Each row is a point on a tangle of strands that fork, close into loops and nearly touch. The rows are in no order.
In the rows, zero is written as 128.
Two points are linked if the straight distance between their rows is under 117. Some points are linked to none.
q728: [143 116 126 139 150 133 111 158 154 190  95 146 131 194 107 158 129 170
 136  82 132 109 105  63 141 145 138 190]
q630: [117 132 121 165 144 160 115 109  38 126 123  74 125  83 146 122 142 157
 108 114 102 154 196 140 149 102  67 140]
q165: [113 152 124  84  85 122 126 176 151 129 143 175 127 161  98  91 129 110
 166 143 170 102 107  83 112 106 202  87]
q106: [137 141 100 104 101 109 125 121 153  98 141 137 138 123 114 128 115 145
 133 144 154  97 105  97 119  91 180 129]
q15: [139 129  99  90  96 116 132 136 140 127 143 163 126 141 117 143 110 148
 136 170 175  70  98  74 126  67 231 142]
q738: [135 114 164 108 133 149 105 196 124 152 116 164 125 159 146 138 115 139
 135  87 176 154 141 149 157 132 145 135]
q290: [142  98 135 112 134 127 111 131 133 136 109 131 125 190 115  94 107 174
 122 133 122  39 130  77 137  60 188 142]
q682: [129  98 131 179 205 119 106  47  95 119 138  96 133  78 130 132 181  88
 134 140  85 184 100 188 123 181  54 139]
q652: [102 101 127 147 171 145 111  95  51  93 127  80 116 118 120 128 162 132
 111 115  85 155 165 127 155 150  72 125]
q75: [115 113 105 135 122 122 139  83 109  61 162 109 153  65 117 155 101 115
  80 151 125 156 138 135 128 103 168 161]
q553: [100 176 141 133 102 116 152 109 144 128 121 139 128 102 130 130 120  99
 138 138 112 144 140 178  98 143 103  73]
q316: [141 166  85 114 100 103 136 101 168 114 132 122 149 100 123 117 123 164
 138 134 135 102 100 106 112 121 123 127]
q775: [117 106 101  99 129 116  89  97 125  67 133  95 144 104 120 128  77 148
  88 184 163  66 159  98 138  59 193 123]
q577: [116 122 160 133 118 133 134 146 163 121 107 170 118 132 103 154 126  97
 135  98 133 136 109 161 138 207 119 102]
q291: [152 121 160 122 115 149  82 155 216 112  96 185 138 122 119 124 126 127
 165 133 158 143  62 138 112 199 139 107]
q101: [109 113 127 105 109 119 177 162  80  99 169 166 120 133  77 122 129  37
 125 120 119  88 118 146 148 135 168 123]
q973: [113 164 146 137 125 137 122 159 161 172  97 136 103 175 116 140 144 165
 156  86 131 143 152  94 132 197  82 110]
q636: [131 163 115 122  91 135 148 139 177 155 114 174 112  94 125 163  90 175
 125 145 169 124 135  86 125 159 147 144]
q835: [143  97 129 119 150 121  89 111 135  93 127 116 146 134 108 110 139 140
 113  89 120 112 110 138 159 170 114 135]
q801: [131 124 117 166 155 122 140  66 115 120 144 104 117  97 166 135 180  97
 145 157  84 160 105 151 123 174  48 139]
q807: [128 120 135 129 135 145  98 132 115 129 110  96 115 122 154 124 103 189
 102 100 142 116 191 136 163 104 137 142]
q990: [136 156 102 110 122 121 113 138 107 153 138 126 121 162 141  80 163 137
 161 105 111 118 119 121 126  93  78 113]
q596: [147  74 129 108 154 126 102 121 100  74 155 103 152 175  82  84 145 122
 121 116 107  73 128  93 157  91 156 140]
q718: [137 193 114 137 103 127 156  76 146 142 142 118 138  85 160  97 130 104
 204 186 108  80  68 150  56 139  59  99]
q47: [146  96 163 113 115 158 120 181 122 123 117 178 112 135 123 152 119 118
 130 103 175 133 114 165 159 186 127 116]
q871: [ 76 157 128 109  94 133 148 164 161 157 113 180 112 146 134 133 108 116
 128 125 167 172 149  95 113 124 154 105]
q739: [161  48 132 118 154 149 129 141 105  95 129 125 125 135 140 166  89 152
  85 152 166 116 132 131 167  93 193 172]
q383: [129 161 140 127  75 164 128 154 205 151  98 167 117 113  76 114 123 144
 176 114 140 108  91  83 104 221 103 122]
q890: [140 164  92 151 121 127 169  83 117 153 150 106 131  85 180 129 164 120
 163 156  96 135  81 141 108 139  55 144]
q584: [137 110 109 156 135 108 144  99 172 133 101 111 108 161 127 173 130 162
  90 125  94  90 129  52 153 195 127 173]
q479: [113 112 104 148 129 119 155  92 114 102 143 115 123 105 140 166 100 148
  55 146 120 136 163 104 136  87 183 184]
q631: [113 113 116 118 154 134  94  97  71  53 145  90 139 119 133  61 149  94
 126 180  85 120 169 106 129  75  86  95]
q806: [116 125 105 139 136 147 117 119  85 127 132  87 128 126 159 108 126 168
  93 113 109 141 197 137 148  80 108 125]
q375: [136 156  88 108  75 139 115 133 163 155 116 158 122 107 118 144  88 181
 155 174 195  79 103  61 113  76 221 151]
q900: [140  88 136 108 175  86 125 123 151 115 146  94 143 150 143 146 134 101
  83  98 136 208 134 134 135  90 155 156]
q549: [125 186 145 151 103 149 162 136 179 196 100 129 103 119 107 152 141 170
 156 120 126 160 140 114 120 211  60 102]
q676: [125  94 114 138 191 115 119  87  81 112 147  76 134 109 143 142 156 113
  87 124  97 199 135 123 130  89 115 186]
q965: [117 160 143 132 108 150 108 143 200 174  75 133 105 155 120 140 122 200
 135 112 147 145 157  56 122 160 105 118]
q46: [117 131 147 111 102 160  90 166 206 125 100 176 127 129  98  98 128 132
 184 110 170 128  78  92 107 185 142  98]
q89: [139 161 178 170 127 145 129  43 152 152 123 109 128 122 195 106 149  91
 186 177 111 118  81 179  78 157  56  88]
q343: [150  93 104 126 160  93 125 129 105 103 178  87 162 106 123 145 139  97
  96 109 105 201 107 141 124  71 151 173]
q590: [112 167 136 103  99 127 159 207 107 171 137 178 122 151 103  90 147  73
 163 110 132 140 126 153 100 108 138  98]
q262: [179  76 114 110 120 128 142 164  91 112 165 107 143 130 106 127 126 113
 120 124 131  93 117 105 146  49 207 160]
q727: [138 160  98 138  91 120 180 120 174 171 129 142 116  97 112 168 117 163
 127 126 134 138 115  87 124 164 123 166]
q789: [132 183 160 172 116 129 172 118 186 183 100 129 108  90 113 180 141 136
 143 131 126 178 105 141  84 221  75 114]
q938: [127 116 101 105 133 116 116  96 130  44 148 102 158  74 116 149  86 127
  87 165 152 113 145 123 130  90 191 129]
q929: [114  93 109 149 161 127 142 112  92 119 135  99 127 126 138 155 120 140
  80 121  94 139 148  97 135  78 143 187]
q369: [120 111 126 142 139 131 144 106  96  94 155 130 154  76  88 146 137 101
 110 107 105 130 104 173 137 178 115 154]
q193: [139 150 137 137 129 126  86 113 185 139  71 103 107 152 138 150 101 209
 109 119 143 110 185  85 150 174 103 109]
q403: [122 130 146 112 134 114  89 156 184 131 105 142 147 179 147  88 137 155
 132 106 156 175 134  99 112  94 146 108]
q725: [144  86 154 119 138 117  99 109 157  71 139 122 143  80 140 140 111 124
  97 121 154 177 115 196 156 146 141 134]
q861: [ 74 188 133 119  84 137 139 149 176 138 112 182 112 108 126 137  86 115
 145 158 170 147 156 127  89 151 149  80]
q464: [130 111 126 130 164 138  99  96  49  77 153  90 139 119 159  85 172  81
 118 171  79 159 155  96 120  70  91 134]
q566: [ 91 113 120 132 141 125 158 141  64 121 151 123 107 162 135 127 142  93
  91 111 111 152 192 119 151 109 130 105]
q597: [133  69 148 137 136 144 130 136 125 143  80 145 107 149 146 153  76 197
  99 171 152  58 151 104 143  73 197 181]
q486: [159 131 113 150 124 129 136 139 173 161 102 155 100 178 102 166 118 184
 118 105 127  67 113  35 141 178 140 177]
q583: [119  98 128 116 149 127 104 125  89  59 156 106 136 144  95  77 139 100
 116 139 102  97 143 112 140  91 137 105]
q445: [ 87 156 104 124 118 119 145 147 130 182 127 150  98 182 138 138 128 151
 122 107 139 149 162  83 116 104 124 121]
q34: [105 178 109 130 111 142 126 152 117 173 122 133 111 167 149  97 138 164
 143 112 131 124 169 111 130 101  88 113]
q503: [158 111 167 104 150 117 107 187  85 126 139 116 140 133 123  90 135  87
 124  71 132 158 163 176 158 104 143 102]
q295: [145 127 143 108 128 140 104 199 107 160 136 132 133 156 125  96 124 130
 135  79 151 141 151 145 145  93 147 118]
q664: [121 164  93 138 111 133 158 144  83 152 144 142 125 126 145  84 153 110
 168 128  95  92 106 155 112 116  85 112]
q649: [132 117 140 167 142 116 114 110 169 146  63 108 105 163 152 151 103 217
  94 119 120 108 175  66 144 136 144 160]
q517: [167 108 161 104 133 118  89 136 165 108 131 130 158  90 129 126 133 130
 129 105 159 170  85 200 131 126 144 145]
q816: [155 125 150  96 101 132  81 147 193  88 123 142 152 104 123 128 110 132
 147 126 169 144  67 154 114 142 157 116]
q535: [165  76 105 113 153 108 130 146  87  92 180 100 161  96  90 134 128  86
 113 116 118 151 106 128 144  69 175 174]
q500: [145  90 149  96 132 102 108 136 158  83 136 131 160 103 153 156  97 119
  92 147 169 187 125 147 143 102 190 123]
q310: [150 130 113 107 107 119 132 165  76 131 162 122 137 138  94 105 139 116
 133 113 121  79 121 115 155  68 169 130]
q223: [127 176  78 129  89 125 168  79 131 131 167 127 123  86 163 119 146 106
 183 186  96  94  72 126  91 119  71 125]
q639: [125 161 158 158 126 149 144  89 138 160 122 105 102 131 163 122 166 116
 179 169 103 109 105 151 108 186  29  79]
q220: [123 155  93 100  81 146 124 151 161 152 125 172 111  78 115 151  75 162
 152 175 206 111 111  82 125 115 185 136]
q904: [130 106 144 107 127  99 140 152 150 113 150 134 132 149 138 129 118  97
  97 129 156 182 144 137 140 102 176 115]
q142: [139  98 106 129 160 125 110 115  75 117 149  69 135 123 174 104 160 111
 102 142  89 185 148 113 122  37 114 166]
q572: [158  79 134 112 144 128 121 145 104 128 144 100 125 201  87  73 129 126
 129 120 106  48 121  70 148  49 188 142]
q993: [130 145 113 139 149 125 152 139 109 188 132 139 141 129 116 163 151  84
 165  91 104 154 104 208 102 186  74 148]
q43: [132 145 139 146 134 131 153  85 109 160 126 138 157 111 140 112 161  72
 165 136  86 114  47 201  59 144  75 104]
q876: [121 128 143 146 116 141 166 139  74 140 135 140 147  76 102 139 124  99
 128  94 112 113 118 209 136 169 119 127]
q467: [138 160 145 156 118 145 135  76 110 143 124 125 142 111 174  95 142  93
 190 178  99  88  80 192  60 123  65  66]
q837: [ 90 148 104 125 140 119 120  83 122  77 125 110 114 154 152 103 135 118
 114 163 100 107 173 104 128 142  84  80]
q747: [ 96 170 146 112  93 115 127 116 180  98 104 153 129  90 127 135  92 115
 121 158 151 146 155 171  86 167 128  74]
q755: [140 173 126  91  78 160  87 167 116 130 115 151 138  87  95  80  87 145
 189 123 172  51 121 183 138 128 142  83]
q988: [132 137 114 139 142 124 160 158  57 172 146 139 146 104  95 136 144  81
 155  90 104 118 110 207 123 147 112 156]
q315: [143 161  99 134 114 111 139 106 162 130 128 131 122 128 126 134 135 157
 135 114 108 130 106  94 113 166  85 132]
q334: [ 99 159 127 148 126 121 166 104  97 134 145 136 120 130 138 109 150  92
 138 139  95 128 130 170 104 150  84  99]
q943: [120 158 166 148 116 142 152 124 187 155  87 165 121 119 108 159 123 106
 146 121 130 145  95 158  94 216 115 100]
q933: [ 96 134 136 150 152 128 153 135  58 142 137 120 129 138 137 130 164  73
 132 113  90 161 145 182 126 145  71 106]
q643: [133 107 115 132 145  92 111  89 144 112 133 108 141 143 124 119 159 119
 125 117 104 135 101 121 138 161  93 136]
q136: [122 133 119 141 135 124 129 146 143 175 109 137 119 190 139 152 130 165
 116  81 132 134 136  78 140 116 133 162]
q672: [140  99 141 120 145 134  91 118 153  98 107 115 137 146 135 124 113 171
  91 116 150 124 153 121 167 139 140 139]
q446: [117  90 144 143 138 119 126 124 140 127  93 136 111 185 133 125  92 175
 108 166 133  32 154  74 145  70 216 155]
q370: [112 117 173 122 149 123 130 151  95 127 138 111 133 131 124 124 134  88
  89  94 131 188 170 207 157 143 128 104]
q365: [ 82 120 145 148 145 133 144 168  67 128 150 114 109 133 120 139 144  88
  96 113 106 162 183 175 156 134 115 108]
q116: [110 148 138 157 142 135 145 125 109 183 119 115 100 166 153 141 185 100
 186 131  87 132 121 147 132 191  23  94]
q435: [131 130 139 156 156 131 153  82  90 162 138 120 146  93 132 152 158  81
 151 111  86 147  84 224  90 172  69 134]
q439: [108 129 137 104 122 108 139 164 117 108 148 146 113 174 131 104 119  96
 102 126 131 141 187 111 141  93 155  85]
q80: [130  87 138 150 148 136 127 133 146 142  78 138 100 154 151 170  92 198
  79 139 147 100 153  94 153 114 178 186]
q538: [176  56 136  99 143 116 115 143 138  76 146 117 150 109 148 155  94 144
  96 165 173 147 116 133 159  90 200 145]

A fork is a point with three links, a tip a point with one. Leave the first point through the second and follow the links. Name the first fork or tip that comes.
q464 / q631: q365
q316 / q106: q315
q370 / q503: q676

A tip is a point with one link. Name the tips that can be reached along the links from each point below, in the order of the rows.
q479: q775, q739, q383, q584, q310
q223: q682, q369, q116
q636: q652

Name the points in between on the shortest way along the links from the first point to the second, in order.
q676 / q46: q343 > q900 > q904 > q500 > q725 > q517 > q816 > q291
q664 / q725: q334 > q933 > q365 > q566 > q439 > q904 > q500
q596 / q500: q583 > q631 > q464 > q142 > q676 > q343 > q900 > q904
q577 / q584: q47 > q738 > q295 > q503 > q370 > q365 > q933 > q334 > q664 > q990 > q34 > q445 > q136 > q728 > q486
q80 / q747: q649 > q193 > q965 > q973 > q549 > q789 > q943 > q577 > q47 > q738 > q295 > q503 > q370 > q365 > q933 > q334 > q553
